A landscape with many valleys, sampled at points; each row gives a point and its height.
From any point a ball rolls to the lowest of the 2 points nearest to it. It stops when none of these is lower. Distance is the straight distance between rows; heights are no part of it.
Pob h=385: [136  48 138  98 113 149 127 107  89 136 110 104 133 125 132 129  77 119
 167  97 102]
nupag h=222: [ 49 116 125 104 138 153 138 157 118 151 138 142 128 140  86 143 178 178
 123 131 157]
mor h=291: [111 165 103 123 130  93 133  74 116 147  93 135 136 140 119 173 153 180
 113 123 133]
tamob h=227: [ 99  73 107 133 159 121 110 158 137 126  84 200 105 184 117 134 208 117
 171 151 128]
pebit h=352: [203 153 149 153  58 139 133 110 144 148 140 141 148 134 133 125 119 105
 113 150 110]
sope h=410: [120 195 121  99 117 147 120 146 143 127 149 112 112 168 144 141 149 172
  68 140 163]
logiv h=395: [152 146 203 148 137 115 116 139 129  90 100 110 136 148 179 120 122 109
 119 160 136]
Met h=608: [150 103  46 160 111 106 138 145 159  90 129 109 140  98 101  73 103 107
 121  99 126]
pakef h=507: [124  83  97 177 134 115 113 119 144 140 117 109 112  81 133 159  51 128
 163 118 131]
geb h=677: [166 110 104 144 111  80 164  80 144 118 149 125 116  95  74  76  62 122
 170  72 149]
Padu h=293: [158 123 151  99 145 144 140 129  88 172 124 121 186 146 164 122 165 127
 121 160 114]
romat h=147: [110 133 164 117 178 116 119 144  85 120 130 119 169 172 151 135 176 107
 113 112 175]
vavu h=456: [144 119 137 122 142 131 130 130 121 117 123 177 132 129  86  96 118 136
  82 140 142]
Gub h=453: [174 145 107 137 115 114 109  68 103 125 131 116 144 135 101  82  94 101
 141  76 114]
Dumel h=404: [134 125 172 167 117 139 147 140 155  66 138 100 101  68 147 111  80  99
 108 126 116]
Vulol h=166: [194 109 141 163  84 114 154 116 145 132 151  81 130  70 123 109  67  70
 148 130  91]
Garu h=225: [ 76  71 140 140 133 128  94 139  82 111 107 102 141 141 162 153 118 106
 107 136 131]
rasev h=425: [127  95 119 113 148 146 104  78  84 142 119 120 145 102 103 145  79 110
 125 104 123]
votep h=286: [ 93 104 149 171 103 126 101 145  94 113  89 100 135 106 122 114 143  96
 107 160 102]
teb h=358: [ 75 190 107  95 143 100 122 138 108 131 102 122 125 140  51 157 177 144
  41 195 104]
lelar h=279: [144 145  91  81 205 154  97 179 135 154 118 183 111 200 147 142 200 137
 155 138 142]
gegut h=551: [138  85  66 179  95  86 142 114 124 161 109  72 110 101 102 147  52 130
 193 106 102]
Mezo h=319: [123  90  64  73 145 144 110 136 165 118 128 164 106 165 173 152 157 154
 115 158 129]
tebib h=292: [116 167 147 129 124 179 112  87 149 130 109  93 109 113 118 144 135 159
 185 130 111]
Pesa h=477: [171 162 128 138 115 136 127  93 115 124 130 169 158 126  75  97  99 107
  98 109 123]
ture h=408: [116 154 118 117 118 112 131  85 144 123 141 194 156 121 126 144 141 145
  96 162 105]
das h=165: [ 97  72 143  99 172 155 132 208 137 135 113 151  95 163 153 156 165 151
 155 169 153]
Tukar h=251: [ 97  96  93  96 186 113  94 168 136 143 102 221  82 207  83 145 229 104
 140 144 143]
lozo h=197: [139 114 124 129 166  96 151 173  84 137  91 133 146 204 156 156 145 141
 150  58 153]
losum h=312: [152 115 184 111 119 142 159 150  85 145 128 103 188 106 125 118 159 131
 117 162  93]
vosi h=295: [142 114 101 138  78 148 186  96 114 134 165  61  63  16 121 102  83 106
  91  83  83]
zim h=176: [ 70 110 154 122 181 160  89 159  81 111 126 103 162 126 149 136 122 108
 155 129 129]
nud h=285: [142 179 131 135 128 138 153 174 170  85 147 132 162 125 125 145 140 138
  99 147 118]
vufan h=423: [144 137 160 145 154  82 126 126 147 132 103 174 112 152 161  91 134 164
 110 158 183]
kamu h=275: [146 114 150 102 174 115 151 182  95 180 134 149 175 160 151 129 168 157
  93 174 145]
leg h=582: [153 104  64 152 119 104 144 153 148 135 136 140 168 121 125  96 127 134
 113 122 146]
lapo h=428: [143 124 162 200  82 122 150 106  94 185 112 130 135  86  75 103  96 113
 164 119  91]
Lari h=255: [113 152 132 122 131 140 161 155 138  96 136  87 147 100 137 123 146 139
 113 116 125]
nebaf h=262: [108 119 154 102 168 115 129 190 110 176 142 130 143 150 114 129 177 146
  62 174 189]
rup h=108: [121  98 101 112 187 136  86 143 151  92 112 137 146 148 158 129 163  90
 175 124 134]
Zitan h=339: [124 117 166 130 108 139 119 161 137  88 157 130 152 122 150 139 114  98
  64 146 150]
zal h=178: [ 67 201 167 110 132 122 131 134 135 107 141 118 140 144 120 144 202 137
 122 160 133]
Kur h=546: [124 141  96 175  95 103 158 121 155 146 171 141 157  79 153 118  99 125
 164 122  83]
Tuda h=411: [130 125 207 151 151 100 127 161 118 135  95 140 127 166 162 122 135 142
 122 167 161]
Rupeg h=355: [122 127 157 134  73 163 141 116 159 142 155 137 124 100  99 150 141 135
 107 131 137]
kunor h=333: [127 151 162  93 135 170 114  91 170  96 110  99  89 111 137 147 148 142
 134 158 142]
non h=308: [140 155 158 105 116 146 145 171 184  75 170 154 148 150 133 130 127 115
  88 129 157]
zevim h=125: [132 110  98 146 106 121 110 134 123 156 138 104  92 145 139  68  79 149
 183  91 150]
mana h=309: [179 121 137 146  47 157 149 101 153 154 127 131 111 106 109 152 106 125
 142 125 100]
vaz h=324: [137 150 126 139 136 180  81 160 107 133  95 118 133 185 121 151 112 137
 161 109 113]
mip h=267: [121 135  92  63 198 126  72 163 152 149 149 192  82 219 109 140 212 101
 129 172 153]
bofe h=438: [133 158 143 163 144 110 138 117 151 131 123 162 113  95 121  85 125 158
  95 149 155]
tudap h=233: [130  99  89  89 129 148 127 105 158 142 131 161  94 136 114  87 122 178
 151 107 164]
Fazet h=215: [ 86 178 169 123 109 145 139 108 113 101 150 101 140  91 136 123 169 131
  98 139 109]
bom h=223: [177 123 138 170  87 119 189 101 111 154 166  66  74  40 129 105  55  85
 129  95  83]
veti h=245: [ 70 131 154 123 122 135 139 149 122 180 165 137 125 125  91 158 167 156
  72 156 193]
nebo h=72: [139  93  69  88 190 139 111 155 139  92 127 113 142 154 175 130 142  95
 205  71 137]
Zuv h=332: [127 106 156 150  95 122 135 127  77 158 103 120 168 138 108 119 139 111
 126 126  99]
mozev h=479: [131 105 138 186 130 133 105 129 147 142 134  84 132  94 146 122  82 103
 193 115 158]
poka h=124: [138  72  67 119 141  97 110 148 132 104 120  89 135 174 178 131 125  92
 220  65 125]
Sim h=120: [114 160 163 100 150 147  93 109 136  99 146 127 140 154 150 151 162 110
 117 120 176]
kamo h=338: [111 186 126 125 141 104 118 108 112 174 102 110 123 128  88 160 183 158
  48 181 142]
Gusur h=351: [ 98 127  85  79 133 114 105 152 176 107 141 148 105 173 151 133 185 151
  80 177 148]
pizez h=522: [145 169 141 167  96 141 177 106 143 154 163 157 121  50 129 131  93 133
 138 129  75]
Gabo h=277: [132  67  89  96 113 133 127 126 156 142 126 175 104 169 159 128 126 154
 135 118 146]
ribag h=412: [130 190 113 145 116 144  92 137 161 127 153 143 120 148 152 163 117 141
  89 130 167]
mudep h=294: [139 126 110 147 134 103 136 130 126 112  91  97 154 125 128 115 120 123
 186 122  82]
Pobus h=403: [137 118 172 158  93 155 143  83  82 181 125 115 115  68  96 111 123 139
 125 128 127]
Kuve h=317: [115 204 116 128 139 118 107  71 117 141 120 121 119 133 111 169 157 154
  68 131 157]
Beke h=371: [127 144 204 135 124 156 121 134 141  70 124 105 134 116 141 131 101  99
 112 119 145]
vezu h=182: [148  85 107 125 153 107 136 174  96 116  98  88 131 193 171 122 124 125
 175  47 148]
zom h=241: [183  93 120 127  61 161 135 105 143 128 144 125 138 105 108 137  67  77
 144 120  64]
tar h=409: [173 140 106 123  95 121  97  98 111 110 117 101 136 135 149 109  78  93
 133 111  83]
zutid h=194: [ 86 117 125 111 137 153 122 188 131 146 123 134 126 153 128 147 172 171
 128 176 128]
gadu h=697: [152 122 102 149  80  92 173  83 126 124 155 136 117  78  85  54  89 130
 114  85 120]
Dudeb h=188: [134 132 121 148 104 107 156 119 124 150 131  77  99  94 130  71  76 150
 179 101 103]
Torod h=434: [140 167 168 191 121 136 152 124 136  99 140  82 111  37 143  88  90  73
 144 114 111]
nim h=565: [124 118 113 175 121  85 145 149 152 142 143 153 175 121 146 138 121 126
 144 131 129]
gof h=184: [136 149  85 118 123 152  97 123 137 126 122 127  90 169 130  63 125 158
 163  92 155]
gesi h=460: [128 126 152  92 112 134 167 102 145 109 137 183 106 121 141 131  78 175
 113 127 105]
leke h=362: [135 132 171  94 109 168 135  99 185  98 157 132 112  89 122 169 130 131
 121 149 142]
Num h=383: [174 182 134 167  82 143 103 121 154 116 140 150 129 125 141 145 101 107
  86 134 129]
Sofon h=648: [152  61  57 149  98  84 140  99 149 112 138 110 116 102  92  76  61 108
 158  99 123]
biva h=242: [132 154 123 137 117 138 146 112 128 128 109 104 113 102 122 116  94 169
 169 123  87]
beli h=363: [130 116 149 157  91 153 179  86  89 160 145  99  89  19 108 120 112 111
  80 121  93]
zeni h=195: [ 69  65 131  93 158 120 124 210 129 110 121 175 116 174 111 136 206 113
 134 158 143]
Tis h=382: [103 192 134  95 129 125 127 110 117 110 141 162 152 127  76 154 159 142
  59 180  84]
Gebak h=329: [137  66 107  90  99 143 115 119 138 115 137 140 125 157 150 138  92 123
 146 109 112]
ziza h=297: [113 148  94 110 170 168  86 166 112 142 120 145 129 189 129 146 151 142
 153 110 146]
gid h=459: [150 110 135 130 125 114 117  45  98 118 152  92 133  80 111 106  60  81
 136  90 117]
Seruk h=152: [ 81 178 164  81 155 147  92 118 143  98 169 117 143 139 115 156 190  96
 105 179 138]
rukof h=458: [119 143 147 206 127 105 132 107 145 127 148  80 112  49 154 119  92  95
 181 114 131]
Fese h=431: [104 132 139  95 137 100 160 118 158  95 135 223 139 150 131 148 127 157
 129 144  99]
doke h=494: [121 135 154 123 106 128 180  81 128 113 159 157 100  65 134 130  62 142
 131 114  63]
Gerov h=384: [ 82 177 112  77 121 151 109 146 158 121 168 125 100 141 105 125 178 160
  71 178 140]
bapom h=143: [116 113 119 125 175 146  95 129 114 104 121 113 165 121 129 103 129 105
 150 117 145]
luno h=224: [146 124 122 136 130  88 137 140  95 140  80 148 147 186 161 158 128 154
 133 113 123]
Pove h=349: [145 153 114 166 117  93 108  92 101 105  83  66 125 100 139 112 104 103
 136 112  97]
Sed h=258: [134 111  95 107 167 104 130 102 112 142  64 124 132 142 139 164 114 170
 147 121 128]
Lik h=179: [124 130 124 103 186 111 118 174  95 166 100 156 120 227 147 181 189 138
 135  88 178]
nok h=164: [ 99 117 151  97 176 115 115 146  79 164 103 132 144 183 143 170 182 139
 127 123 150]

For each start below, name every point that the ball comes to, in order.
losum: Padu kamu nebaf veti nupag zutid das
Gub: tar Pove mudep biva Dudeb zevim
Zitan: non nud Lari Fazet zal Seruk Sim
leg: nim Kur pizez doke gesi Fese ture Tis teb kamo Kuve mor Sed luno lozo vezu poka nebo
lapo: Zuv votep Garu zim bapom rup nebo
ziza: lelar mip Tukar tamob zeni das
